A landscape with many valleys, sampled at points; each row gives a point and its height.
From any point a ball rolls to the lowest of the 5 points nearest to it. It stops when none of these is lower. Distance is the straight distance between rows; heights are no part of it.
Lem h=50.3: [ -4  -9 -11  17  33 -20 -52  -4  -8   4  -1  22  -2   5  17  17 -24  15
  -7  22]
vifov h=36.0: [ -3  31  -9  23   7  31  25 -11   0 -10 -10   0 -14   8  -8  20   6  23
   2 -11]
Nev h=32.7: [ -1  -4  15 -28   2  -8 -22  -9  -2  20 -13  15  31 -11  -2  -9  19 -16
   2  -1]
Rulir h=59.7: [ 15 -35 -25 -33 -11 -21 -11  21 -24   3  -5 -20  16  -2  32 -40 -12 -21
 -26   5]
modez h=38.1: [  8 -25  13  55  24  -8 -72 -17 -11  22  14  28 -19   2  -5  41 -23  23
   2  16]
Kosez h=26.1: [ 21 -10   3 -16 -13   2  26  -1  11  -3  24 -30  -8  -5  -6 -28  -1 -19
   6 -27]
Roto h=22.6: [-16  34  23  10 -10  17  21  -9 -10  -4 -21  -2  -7   8 -25  31 -12   4
   3   5]
luboz h=12.6: [ 28 -37  24 -11  19 -31   1  -4  34  32  12  -3  38 -12   7 -28  26 -31
   9   3]
rav h=6.9: [  8 -21  10  44  28 -25 -54 -33  15  20   8  21  -6   4   4  51   7   8
  -4   3]
nup h=21.9: [ 14  -4  30  -4  29 -29 -15 -30  15  18   2  10   9   1   2  24   7 -19
  10  -2]
Pomet h=23.6: [  1 -11  40 -20  17 -36 -33  -4  -7   8   3  14   8  -6 -14  15 -38 -24
  14  12]
Rar h=19.4: [ 17 -23  32  -1  41 -46 -23 -19  16   4  22  -3  -2   6   6  18 -20 -20
   2  24]
buka h=52.5: [ 21 -33 -29 -23 -23  -5  14  18  -6  -5  13 -33  -5   2  23 -45 -11 -10
 -14 -10]
zin h=27.3: [ 16   8  11   9  15   3   9 -21  12   7  -8   9   3   3   0  20  20 -11
  12 -23]
Sibog h=3.6: [ -8 -13 -40  16   8 -16 -35  17  -9 -13 -11  13  20  -4  37  -5   4  16
 -18   4]
mozus h=72.0: [  6   4 -31  13  -1  13  -2  11   3 -15  -2   0  15 -12  16  -3  27  13
  -2 -28]
soko h=68.7: [ -9 -12 -34  31  24 -25 -56   3   2   1   1  23   3   9  32  16 -17  34
  -9  33]
Gal h=51.4: [ -4 -14   4 -27 -31  29  18  18  -7  10  24  -1 -22 -22 -22 -33  28  -3
 -14 -24]
Dun h=25.5: [ 10  10   6  -4   0  25  15  -6   4  -2   6  -1  -3 -13 -13  -3  30  -1
   9 -30]
konen h=83.0: [-17 -18 -15 -37 -31  -4   8  23 -30  -5  -6 -26  -4   3  -3 -26 -15  -9
 -18   8]
vumu h=35.6: [-41  19  37  -8 -31   9   7  15 -15  -4 -19  -6   1 -10 -38  10 -12 -10
  -4  19]
fano h=28.8: [ -1   4  39 -32  -8 -21   2  -9  11  11  -7  -8  20   1 -29  13  -4 -32
  18  -4]
Nonu h=2.4: [ -2  16   4 -15  -6   7  34   1  13 -14   7 -22 -15  25 -25  16 -14   0
  18   2]
vomob h=37.4: [ 12  -3 -24 -19   8 -21   9   5  -1  -9   4 -13   1  17  15 -19 -18  -4
   0  13]
gek h=33.4: [ -4  17 -11  18  16  -3 -10 -14 -11  -2 -20  14   0  10   8  20  -9   7
  -2   5]
vev h=8.6: [-15 -12 -42  33  -4 -20 -43  11  -6  -3 -18  20  29 -16  28   9  10  32
 -16  -1]
Kud h=25.3: [-23   6   0 -13 -27  16  35  21 -11 -18   3 -22 -29   8 -28  -9  -4   4
  -1   4]
Bev h=24.8: [-11   5  27 -33 -13 -12   4   4  -6   0 -10 -11   9   0 -28   9 -16 -25
   9   6]
sut h=57.5: [ -4 -16   3 -20 -56  23  25  15  18   4  49   1 -55 -22 -19 -41 -12 -15
 -39 -26]
voko h=30.4: [-24   8  40 -28 -30   2  26   5  13  -7  -3 -22  -9   5 -47  23   4 -31
  22  -1]
faduz h=68.2: [-19  21 -36   8  -4  23   0  22 -25 -13 -15  -3   1   9  21 -13  -5  31
 -16  31]
nika h=50.7: [-24   4  15 -18 -20  18   5  14 -25   6 -16  -3   7 -15 -20 -14  18  -3
 -14   3]
mut h=65.8: [  8 -37 -18 -36 -19 -16 -26  27 -17  16  -6   7  38 -23  29 -35  25  -8
 -17  -6]
kez h=30.7: [ 32 -43 -19  -9  -8  -9  17  14  12   6  22 -31   7  -4  31 -43 -13 -20
 -13  -8]
vogi h=33.3: [  8 -20   2 -25 -33  11  28  12   7   1  24 -32 -17  -5 -12 -32  -8 -17
  -5 -24]
Lusi h=28.6: [  9  -9  -8 -26 -20  12  31   7   9 -15  21 -33 -21  11 -19 -21 -15  -9
   6 -12]
gusag h=40.7: [  1  15 -25  35  11   9 -12 -12   1  -4 -23  15   1   7  15  22   4  19
   4  -3]
Banil h=57.7: [ 16   2 -21  -7 -21  27  14  18   8 -15  29 -15 -22 -11  -1 -26   6  -2
 -17 -30]
lis h=42.0: [ 27 -14 -31  17   6 -12   0   8  21 -13  20  -9  10  -7  30 -17  20   6
   2 -22]
bal h=20.4: [ 11  -6   9 -12  11 -12  -5 -10   5   8  -3   2  21  -7   3  -6  20 -17
   6 -14]
Tubov h=35.8: [ 18 -25  -6 -20 -17  -5  32   6  11   2  19 -43  -1   6   7 -36 -24 -21
  -3  -9]
Bevo h=39.1: [ 32 -35 -11 -15 -26  11   3  23  12  17  24 -14  17 -26  19 -45  22 -14
 -10 -26]
nuv h=55.4: [  5   1 -61   4  15  -4  -4   8  13  -2  26   9   7  27  45 -19   4  36
  10  14]
tikeg h=42.5: [-14  19   8   2  -5  23  -2   1 -17   6 -20   8  11 -15  -6   5  20   1
 -10  -4]
vozi h=8.0: [ 31 -34  -5  -3   7 -23  15   6  16  10  20 -22  23  -8  19 -35   7 -23
  -4 -11]
Nufe h=68.8: [-25  34 -36  12  -9  46  32  18 -12  -8  10   2 -13  21  15 -11  -2  49
   4  22]
semo h=48.0: [ -1 -20   4  32  24 -24 -64 -22   4  19  -3  27   9 -14   9  27   0   4
  -5   2]
meb h=44.5: [ -4  29 -23  28  -1  47  26   9  -2 -23   3   3 -24   1   1   3  11  36
  -1  -4]
pitu h=40.4: [  5 -14   6 -10  20 -26 -36  -6  -8  10  -4  16  21 -13  12   3  -2 -18
  -5   5]
lan h=14.8: [  2  27   5  43   3  14  -1 -28   1   8 -24  15 -11  11  -6  41   0  10
   6   1]
guma h=30.6: [ 20 -33 -11 -20  -6 -22  -1  13  -9  11   7 -14  26 -11  24 -36  10 -26
 -11 -11]
nul h=34.7: [ 21   9  -7  23  22   6  10 -25  16  -7  -5   7  -8  13   1  28  15   3
  18 -25]
ruv h=33.5: [  4  -3 -17  -2  24 -25 -18  -8   0  -4   2  12   0  15  20   2 -17  10
   0  23]
bafu h=37.9: [-10  31  42  26 -10  25   2 -26  -5  20 -29  11  -1  -2 -28  46  -3  -1
  10   2]
kidem h=31.6: [ -3  -4  27 -35  -6 -19 -15  -5 -10  13 -10   7  18 -11 -17  -4  -6 -28
   6   3]
nima h=58.8: [  5 -15 -40   3  18 -21 -19  11   1  -9  -4   1  13   5  34 -12   2   7
  -8   7]
lil h=52.6: [ 16 -30 -31   6   3 -23 -12  13  10  -8   8  -3  30 -18  32 -21  25   1
  -6 -24]
tam h=24.0: [-15  21  39 -13 -13  10  22 -13   4   3 -10  -2   2   6 -43  29   8 -14
  18  -8]
levub h=62.1: [  7  29 -45  16  -6  44  20  10  14 -20  30   7 -24  12  14 -11   1  41
  -2 -11]
Numo h=19.9: [ 29 -32   2  -4  23 -41  15   0  18   7  19 -28   9  10  14 -25 -14 -30
   0  14]
vime h=14.2: [ -7   7 -11  -5 -19  27  30  14  -7 -21  11 -14 -25   0 -19 -13   4   7
  -3  -9]
lof h=39.2: [ 36 -27 -46   8   6 -10   8  20  25  -6  32 -20   5  11  39 -46 -14  11
  -1  -2]
zev h=55.3: [-12 -18   8 -38 -33  16  20  21 -22   9   6 -13  -6 -13 -19 -31  17  -8
 -19 -12]
sir h=8.8: [  6  16 -15 -15   2   6  29  -3  13 -15   9 -13 -13  28  -5   3 -16  11
  17   5]
Diti h=35.4: [-12  40  15  46 -16  30  11 -14 -11   3 -28   5 -15   6  -1  35 -14  28
   2  24]
rafol h=23.9: [ -8  -5  17 -28 -30   1  30  11  13 -11  10 -38 -17  12 -31  -1  -8 -25
  17 -12]
Tuli h=22.9: [ 10  13  20  22  17  -5  -8 -35   5  17 -16  19  -1   8  -9  43   0  -7
  12  -7]
fubu h=29.7: [-30  -1  18 -19 -33  17  33  19  -5  -8   6 -10 -18  -9 -42 -14   9  -6
  -2  -9]
duka h=35.5: [-18   3  27 -33 -14 -11 -13  16 -21  -5 -12  -4  15  -8 -19   4 -27 -26
   3  15]
lutik h=53.3: [  0  -6 -23 -12  16 -24 -23   6 -14  -9  -8   1   6  10  24 -16 -22   1
  -9  23]
fam h=28.3: [  9  -9  -7  17  38 -30 -34 -19  16   3  19  12  -6  22  25  18 -15  14
  -2  28]
kuruk h=62.9: [ -4   6  -3  24  17  -7 -43  -9 -20   3 -16  25   9 -11  10  14 -21   1
  -9  12]
denev h=27.4: [ -5  -2  14   0  16 -12 -37 -14  -9  15 -14  21  21 -15   0  11  -5 -11
  -1   2]
vum h=17.6: [ 22 -11  26  -3  32 -42   6 -24  20   3  13  -7   0  20   3  12 -15 -21
  12  16]
Zisuz h=27.8: [  8 -24  34 -13  22 -30 -45 -14  10  26   3  22  26 -20   7  -5   6 -21
   3   5]
rari h=43.4: [  9  -7 -42   0  23 -22  -1   2  12  -4  17   0   4  23  37 -16  -4  16
  11  18]
Vogir h=50.5: [  5 -22   0 -34  -2 -16 -34  13 -10  23 -12  19  37 -16  17 -24  19 -14
 -12   2]
Viza h=30.9: [  8 -10  19 -30 -33  12  29   6  14   2  30 -23 -15 -11 -29 -26  12 -19
   5 -25]
Verab h=1.8: [  9   7   3  34  17  -5 -21 -33   6  18 -15  26   1   5   6  39  11   4
   4  -9]
Loti h=41.7: [  3 -17  12 -29   9 -29 -28   0 -15  17  -5  10  28 -14   8 -16  -7 -27
  -5   4]
ruba h=2.2: [  7 -18  16  28  34 -13 -49 -19  -4  14  11  26 -18  18  -4  36 -41  16
  12  29]
Kito h=40.3: [-32 -13   4 -21 -40  24  30  28 -13   1  17   1 -36 -15 -33 -33  12  -3
 -14 -16]
kope h=15.7: [ 26 -21  30 -24  -3 -16  19 -12  20  23   9 -16  22  -6  -6 -18  14 -33
  17 -12]
Duzil h=59.3: [ 12 -17 -26 -18 -21  13   9  22 -11  -7  16 -14  -5 -15  13 -32  18  -2
 -16 -23]
ref h=31.1: [  8  30  12  32   5  25  22 -32   9  -3 -17  10 -18  23 -16  42   0  10
  13 -10]
fozi h=30.8: [ 19 -24 -18   4  27 -36  -6   0  17  -5  13 -10   8  10  31 -17  -1  -7
   1  13]
Zarud h=33.8: [  9 -16  12   9  27 -32 -35 -20  14  16   3  17  21 -13  16  15  20 -10
   3  -4]
Midav h=41.4: [-22  42  -3  29 -15  26  13  -2 -18  -5 -25  -2 -10   8  13  15 -14  31
  -6  36]
rofa h=27.1: [ -2  34  19  41  -7  16   4 -22  -5   8 -24  18 -10  18  -7  46 -24  14
   6  18]
dure h=29.5: [-30  23  37 -12 -25   4   8  12   0 -14 -18 -14  -4   8 -41  37 -21 -22
  13  20]
lef h=25.9: [-11  29  28   2  -5   2   9  -8   3  -8 -20  -1  -8  18 -26  45 -26  -4
  16  13]
rez h=40.1: [ -2  -5   1 -17  17 -26 -26   2 -17  -5  -9   7  10   2   6  -7 -28 -18
  -7  18]
Tebe h=26.6: [ 21 -10  21  22  36 -32  -8 -36  23   6   6  10   3  11  10  30   8 -13
   6  -3]
zun h=65.1: [-42  18  -2   5 -27  24  31  35 -20 -23 -10 -14 -27   3  -5 -19 -10  26
 -16  39]
marug h=26.0: [ -2  -1   2  26  28  -5 -45 -10 -10  11   1  34 -14  20  10  23 -44  22
   5  36]
Viz h=52.3: [  3 -16 -29  28  30 -25 -25  -9  18  -3   2  14   6   9  30  13   9  17
   3   4]
vugob h=21.7: [-11  16  41   7  -3  -1 -20  -4 -13   8 -19  14   4  -8 -20  29 -40 -10
   7  11]
Tid h=50.0: [ 15 -27 -26 -24   3 -28  -6  11  -8  -5   3 -19  13   8  32 -35  -9 -14
 -12   8]
fiz h=21.0: [ 16  -5  23 -29  -2   3  16 -12  13  16   7  -8  16  -5 -14 -14  23 -25
  17 -20]
nelus h=24.4: [ 19 -13  19  29  38 -29 -31 -35  22   7  12  16 -11  24  14  41  -7   0
   1  17]
sep h=42.7: [-33  20  15  17 -17  32  25   4 -18  -4 -18   1 -15 -18 -18   0  21   8
 -13   7]
did h=29.2: [  2  18   5  11  12  -5  -3 -21  -2  -2 -16  12  -6  18  -5  30 -20   6
   8  10]
novog h=24.1: [ 25 -25  13  10  31 -31   0 -20  27  12  12  -3  19  -1  15  -3  20 -23
   7  -6]
nusa h=23.1: [-23   9  39 -34 -25  18  22   2   5  12  -6  -6  -4  -9 -50  -4  21 -11
  13  -7]
datab h=37.0: [ 14 -10  -6  28  25 -22 -13 -25  22   3   1   7  10   1  18  19  25  -1
  12 -18]
nez h=32.5: [ 12 -25  17  25  33 -34 -48 -24  19  14  16  17   2  -1  12  36   7  -2
  -6   9]
tumu h=31.2: [ -7  19  -4   8  13  -5 -18  -1 -10   0 -12  14  -1  15   1  15 -38  15
   5  33]
Tas h=53.8: [-26  -9  -7 -11 -33  19  29  28 -25 -10   5 -16 -27  -7 -18 -30   5   6
 -19   1]
vilak h=52.9: [-32  11  -1   3 -19  23  17  22 -28 -15 -14 -10 -13 -13  -2 -12  11  13
 -21  15]
dap h=61.0: [  4  -2 -21  -2 -22  31   5  18  -3 -12  23   2 -12 -24  -2 -27  23   8
 -13 -35]
rivi h=17.9: [ 23 -10  22 -16   6 -27  24  -9  20   6  13 -25  11   2  -6  -7  -5 -33
  18  -8]
mugop h=2.6: [-38  15  43 -12 -27  26  16   8 -17  16 -20   8   1 -22 -34 -11  23   5
  -5  20]
girel h=34.1: [ -1  -6  37 -14  18 -18 -41 -14  -8  20  -8  26  17 -17 -12   8 -19 -19
   5   3]
niv h=27.6: [ 27 -13 -30  -9   7 -12  19   3  17  -7  24 -30  -2  15  25 -31 -17  -5
   4   3]
Lep h=53.4: [-17  33 -26  17   6  27  19   6 -10  -3 -11   8  -2  23  14   6  -8  38
   3  26]
Dapoz h=42.1: [ 25  -1 -43  -1   2  10  11  11  13 -13  28 -14  -6   9  27 -28  -5  18
   3  -5]
tur h=66.7: [ -4  -6 -21 -15  -6  -2  -6  16 -28 -10 -14  -7  14 -10  18 -19   8  -5
 -23  -3]
besuv h=48.2: [  4 -16 -11  12  21 -24 -20  -8   8   0   0   9  18  -7  27   7  20  -8
  -1 -11]
Repif h=77.0: [-10  -1 -31  -1  -3   1 -18  18 -25  -9 -21   4  20 -14  22 -13  11  10
 -23  -2]
Fola h=62.8: [  2   6 -27  37  25 -13 -40  -6   0   4  -7  26   2  16  24  20  -9  25
  -7  23]
mor h=13.4: [  8 -15 -11 -26  -9  -2   2   9 -12   7  -1  -7  21 -13  11 -26  23  -9
  -9 -17]
reriz h=13.1: [-16  17  27 -11 -13  24  24  -1  -3   1  -5  -1 -11 -12 -38   4  27  -7
   5 -12]
fenu h=15.1: [ 18  25 -20  31   4  36  11  -9  20 -17  10   8 -14  -5   6  19  20  24
   7 -37]
pureb h=61.8: [-46 -10  13 -18 -42  17  29  34 -29   1  -7 -10 -22 -17 -30 -31  10  -6
 -22   8]
muti h=34.2: [-34  11  14 -19 -27   4  15  27 -22 -15 -19 -19  -7  -1 -25  -2 -15  -4
  -9  21]
kefe h=45.2: [ 19   3 -27  29  28  -7   6 -14  27 -11  13   3  -4  20  27   7   9  17
  15 -12]
kofo h=27.0: [ 18   9  10  17  26 -10  11 -37  21  -1  -5  11  -9  26   1  35  -1  -4
  19  -8]
vinen h=23.5: [  9 -18  19   5  37 -36 -34 -19   5   4   9  11  -1   2  11  20 -24  -9
   0  17]
sevo h=34.4: [ 22 -23  -9 -11  -4  -7   0   6   9   9  10  -8  24 -17  20 -30  31 -10
   3 -24]
Mibi h=22.1: [ 23  -1  -7   1   9   2  13  -2  13 -11  11  -7   5  -4  14  -7  10  -8
   8 -23]
galo h=66.6: [ -7 -22 -43  27  12 -31 -30   3   8  -7  -1  14  21  -4  34   7  19  24
  -8  -6]
duz h=39.0: [ 11  19  30   7   4  19  26 -31  15   7  -5   5  -6   5 -28  31  16  -6
  23 -26]
Dedo h=10.5: [-15  20   1 -14 -10   5  20  11  -4 -17 -13 -19 -12  16 -19   5 -15  -3
   4  11]
vivav h=57.0: [  3 -17 -18  -3  19 -25 -33   5  -8  -2  -4   6  15  -1  29 -10  -6 -10
 -14  10]
Veler h=23.7: [ -5  16  16   8   4   3 -20 -23  -9  16 -21  17  11  -8  -7  28   5  -6
   6  -4]
mabup h=33.1: [  2  -6   6  23  24 -19 -43 -25   5  16  -7  24  10 -10   5  25   6  -8
   2  -2]
Godev h=29.4: [ -9  19 -19  -3 -13  33  38  14  -2 -19  16 -11 -31  14 -14 -12  -3  25
   1   3]
nibu h=75.9: [-16  10 -28  31  -5  18 -16  11 -19  -3 -25  11  19 -18  20   3  20  24
 -14  -4]
zego h=60.4: [-16 -15  -9 -22 -50  19  32  23  17 -12  40 -22 -55   6 -24 -30 -29   2
 -18 -11]
vubod h=43.3: [ -6  29  37  37 -11  16 -18 -22 -18  24 -24  29   1 -12 -18  34 -20   0
   4  14]
Pepo h=47.7: [  0  -6  -5 -12 -32  28  24  21  -4  -3  34  -7 -36 -17 -19 -35  10   1
 -27 -22]
davov h=21.1: [  1   8  17 -15  10 -19  -2 -10   0   2  -9   0  11   7  -9  10 -14 -20
   5   2]
Teka h=36.9: [-35  -4  28 -23 -33  28  24  20  -9  14  -5   7 -18 -17 -43 -33  33   4
 -12   1]
dal h=59.2: [ -1  -8 -51  25   6 -11 -16  13   2 -21  -7   6  19  -6  30  -8  14  28
 -14 -13]
Tud h=51.6: [ 20   0 -51  17  21  -1   5   0  27  -7  25   6   1  27  38  -7   5  31
  13   3]
lut h=44.4: [ -6  13 -18   4  11   4  -8   5 -14  -9 -16   3   2   8  20   2 -14  15
  -5  17]
Raf h=72.6: [ -8   1 -24  18   5   1 -24   2  -8  -3 -21  13  23  -9  16   7  18   6
  -9 -11]
pek h=26.2: [ -7  25  29   1  -3   4   5 -15  -4   3 -20   6   3   1 -23  33 -11  -8
   9  -1]
lumu h=9.6: [ 13 -21  11  29  41 -25 -51 -24  12  12  21  17 -14  19  13  41 -17  16
  -6  34]
bim h=49.7: [-22   9 -13  21 -15  37  19  14 -15 -12  -3   1 -11 -20   1 -11  32  23
 -19  -9]
Zam h=45.4: [-39   2   1 -18 -38  11  26  34 -18 -18  -8 -23 -20   1 -25 -15  -9   2
 -12  20]
Nelur h=12.4: [  5   6  -2 -10   1   6  21  -7  -2 -12   3 -11  -6   4  -7  -1   2  -7
   6 -12]
mipe h=28.7: [ 25 -33  -5  13  13 -30  -4   1  27  11  21  -2  34 -22  23 -23  30 -10
   7 -17]
lop h=49.8: [-21  22 -25  27 -12  42  21  20 -15 -20  -5   0 -27  -3  12 -16  12  37
 -14   8]
nes h=37.6: [  1  18   1  14  -4  40  20   1   3 -14  10  -1 -23 -11 -18   2  26   8
  -1 -28]
rebis h=17.0: [-16  28   4   0  -1  17  25  -1  -6 -15 -12  -9 -11  14 -16  14  -6  10
   2   8]
Vaga h=28.2: [ -8  30  13  43  -6  15 -10  -9 -15  10 -26  18 -11   9   3  29 -34  26
   1  30]
Bukur h=8.9: [ 13 -16 -49  31  17 -18  -9  10  23 -19  17   4  14   5  38  -6  12  33
   4 -13]
vevim h=35.9: [  7  30  -5  23   5  33  29 -11   9 -13   1  -1 -25   6 -11  25  10  16
   7 -22]
tigi h=70.3: [  3 -26 -41   5  -8 -19 -16  20   4 -11   1   2  32 -18  30 -16  26  19
 -10 -26]
Dom h=32.9: [-29  35  23  27 -14  25  13  -3 -20  -5 -28  -5  -8  -8  -7  21 -10  19
  -6  24]
tir h=24.3: [ 15 -18  10 -29  -9 -15  15  -3   0   9   2 -19  13  -2   0 -26   3 -27
   1  -8]
tivev h=29.8: [ -7  -1  10 -26 -17  16  14   6 -11   1   3  -9   2 -13 -18 -15  22 -10
  -3 -16]
nuri h=57.6: [ -1  13 -37  13  10  16   5   6   0 -17  -6   1  -1   9  26  -2   6  24
   0  -1]
keri h=24.5: [ -4  10  30 -21 -19  16  37   2  15  -8  19 -19 -19   0 -40  11   9 -16
  15 -23]
gavu h=52.0: [ 12 -10 -33  37  16 -11 -10 -11  24  -9   1  12   9   4  23  19  22  24
   9 -25]
zor h=20.9: [ 12   3  15  -8  16 -16  13 -20  11  -1  -2  -6   1  12  -2  15  -3 -16
  18 -12]
tol h=35.7: [-13   2  -6  -2 -22  34  23  24 -11 -13  23  -5 -31 -15 -20 -26  17   7
 -20 -18]
bom h=28.5: [-19  25  26   8  -6  12  -5  -7 -18   4 -27   7   4 -11 -15  22 -14  -1
  -5  11]
rili h=19.0: [ -3   1  19 -26 -12   1  24  -1   0  -2   2 -16   3   2 -30  -1   5 -20
   9 -13]
zupir h=12.7: [ -9  12 -10   5  -7  27  12   6 -14 -10  -6  -6 -10 -14  -3  -7  19  10
 -12 -11]
vusi h=59.8: [ 20   1 -44   9  -5  19   0  20  14 -23  25  -5  -6  -5  23 -21  13  23
  -4 -23]
sunad h=15.6: [-22  30  -7  16  -9  35  31   9 -10 -14 -10  -6 -21   4  -5   5   3  27
  -3  15]
fored h=31.0: [  2  -3 -15 -17  -6   5  13   9 -11 -15  -1 -17   0  -4   2 -20   5 -10
  -9 -11]
kerum h=30.3: [ -6  12  41  -3   5   3 -32 -14 -10  25 -20  31  17 -17 -27  22 -17 -10
  14   7]
Gof h=29.6: [  9  16 -12  33  18   2  -2 -23  11   3 -11  16  -7  20   3  31   5  14
  12  -4]
bepa h=31.5: [-11  13  23 -19 -11  20   0  -3  -7  20 -20   7  12 -16 -24  -7  20  -2
   2  -4]
bunu h=20.5: [ 27 -14   0  -9  19 -21  21  -4  19  -1  14 -25   2  10   9 -15  -7 -23
   9  -5]
sul h=29.3: [  3  22  14   3   3   7  23 -17   9  -9 -12  -2 -10  23 -21  36  -8   0
  13  -7]
nosu h=14.9: [ 24  -6  24 -10  18 -15   2 -23  24  19  -1   8  20  -6   1   5  26 -20
  18  -9]
Puso h=18.4: [ 19 -28  37  -5  32 -48 -13 -14  21  20  15   1  22 -10   4  -4   6 -30
   2  12]
Pak h=41.0: [ -8  25 -17  33   4  14 -18   3 -18  -2 -24  15   0  -1  17   9 -14  26
  -9  27]
rin h=34.3: [ -6  -4 -18 -24 -23  21  29  20  -1 -13  18 -28 -33   9 -13 -28 -16   5
  -9  -2]
rodu h=25.1: [-18  30  14  22  -4  27  20 -12 -10  -7 -19  -3  -9   2 -14  22   3  18
   0   4]
zigug h=61.1: [ -3  23 -28  -1  13   9  10  -7  -3   0   1  12   1  34  13   7 -10  28
  11  22]
Bemad h=31.4: [-32  23  30  -5 -20  17  15  10 -19  -4 -24  -5  -5  -9 -28   7   0  -1
  -5  13]
fonik h=56.4: [-12  12  -1  -8   4   1 -14   5 -26  -4 -24   5  11  -6   5  -1  -8  -6
 -13   6]
los h=26.3: [  1 -15  27   9  32 -22 -50  -6 -13   3   5  22  -9   4  -7  23 -47   1
  12  19]
Torab h=44.7: [-10   6  14 -18   4  -4 -25   6 -22  10 -18  13  18 -11  -5   1  -7 -14
  -3   5]
banu h=29.0: [  6   1  35 -35 -21  15  31  -6  19   9  15 -14  -6  -7 -42  -6  22 -18
  20 -26]
Sulak h=8.7: [  2   4  28  12  18 -14 -29 -21  -7  12 -10  25   3   0  -7  30 -23  -8
   4   4]
Gimo h=33.2: [-12   7  35 -31 -23 -10  17   8  16 -10  -6 -24  -4  16 -42  25 -11 -37
  25   0]
voke h=50.6: [-13   3 -25 -13  -8  13  17  19 -18 -16  -6 -15 -12   9   0 -19  -1   9
  -9   9]
fufe h=41.1: [ 23 -21 -46  25  23 -24  -2   9  32 -14  28   0  12  12  44 -20   8  23
   7   3]
Rofan h=50.4: [-24 -20  -4 -23 -47  18  34  31  -9  -7  18 -19 -39  -8 -29 -34  -5  -7
 -17 -10]
sig h=31.3: [-28  29  50   2 -20  18   8 -10  -7  13 -25   4   0 -14 -34  34  -2  -7
   8   9]
Ponu h=49.9: [ 22   0 -18   1  27 -12  16 -13  23  -6  15  -7  -4  27  23  -4 -10   5
  16  10]
boli h=28.1: [ -5  20  26  36   1   7 -18 -15  -4  18  -8  28 -11  29 -11  41 -55  24
  18  37]
tumut h=66.5: [ -3   5 -52   4   5  12  -3  14  -8 -17   0   2   1  10  30 -18   0  26
  -3   6]
fifam h=54.1: [ 10  12 -41  19  -5  32   6  14  10 -25  14   1  -9  -5  13  -2  18  26
  -6 -26]
palel h=74.9: [-23 -23  -1 -32 -40  23  20  37 -26  12   5   0 -19 -21 -20 -41  22   1
 -23  -5]
nebek h=22.5: [-10  13  10 -14 -17  18  30   4   4 -12  12 -19 -28  -5 -37  -3   7 -11
   5 -14]
bater h=19.8: [ 22  -1 -15 -12   2   2  20  -1   8 -10  13 -22  -4   9  11 -18  -5  -9
   5 -11]
fose h=16.8: [ -5  12  30  -9  11 -21 -20  -4  -4  -5  -9  12   3   4 -18  27 -42 -14
  14  13]
ton h=23.0: [-23  35  16   7 -14  14  14   5  -4 -13 -21  -5  -8  16 -17  31 -30  10
  12  28]
mosub h=5.2: [ 19  -7  32 -24  13 -17  -7 -22  22  27  -4   9  27  -9  -8  -7  18 -24
  20   1]
lalu h=73.1: [ -2 -20  -5 -40 -28  11  -7  25 -27  19 -10  -1  19 -21   4 -28  28  -3
 -19  -1]
venuv h=73.6: [-13 -15 -18  12  10 -24 -48   4 -10   7 -13  23  30 -20  25   1  14   5
 -15  -3]
Vupug h=19.5: [  2  14  16  40  10  -4 -31 -21 -11  12 -16  30 -12   9  -5  38 -33   8
   7  16]
sil h=74.1: [  7  -3 -37   2  -5  12   2  20  -6 -20   6  -9   4  -6  22 -17  19  11
 -10 -20]
nesi h=23.4: [  1   4   5  -3  21 -21 -22 -10  -4  -3  -7  12   0  13   5  13 -31  -5
   2  21]
Mufa h=38.6: [  3 -13  35 -36   6 -16 -43  -5  -3  33 -10  24  30 -17 -12 -17  -7 -17
   8   9]
Ronu h=23.3: [ 28 -25   5 -21 -14   2  14   3  12  14  18 -10  19 -17   4 -38  18 -20
   5 -26]
Bupev h=14.3: [ 18 -17  30 -23  16 -38  -2 -12  12  15   3  -8  20  -1  -2  -7  -5 -36
   8   7]
Sotuf h=29.1: [ -2   2  40 -33 -23   1  32  -5  26   1  15 -27 -11   5 -44  10   3 -35
  30 -19]
Taz h=32.6: [  9  29 -28   9   4  28  25   2  11 -19  12  -2 -21  19   1   2  -1  26
   7  -5]
pone h=10.9: [ 16 -31  -7 -29 -32  17   8  18  -5   7  27 -18  -6 -21   1 -42  16  -8
 -17 -27]
vebiv h=37.1: [  5   5  -7   8  32 -19  -4 -22  16   0   7  19  -9  38  20  24 -19  21
  14  25]
maf h=59.1: [-14   6  -4   3  -5  10 -22   3 -23   7 -26  13  25 -20   9  -1  19   6
 -11  -2]
refig h=32.1: [ 12 -28   4 -30  10 -40  -9   5  -3   6   5 -15  13   2  18 -29 -22 -30
  -8  13]

Where does a ball stop that starts at each point below?
bafu: Nonu
besuv: mosub
lef: Nonu
Viz: mosub
vinen: mosub
pek: Nonu
Dom: Nonu

Call two points neighbours if one is among the 5 nearest of the other. Go from one point of each pair to the other, from neighbour to neighbour, staying as low as possible. Name the highest point that can't be avoided.
pone / Bukur: fufe
Sibog / Sulak: nima
mugop / vime: Bemad
sunad / Nonu: rebis
Sulak / vozi: davov
mosub / vozi: Numo
Nonu / mosub: bunu
rav / ruba: lumu
vime / reriz: nebek
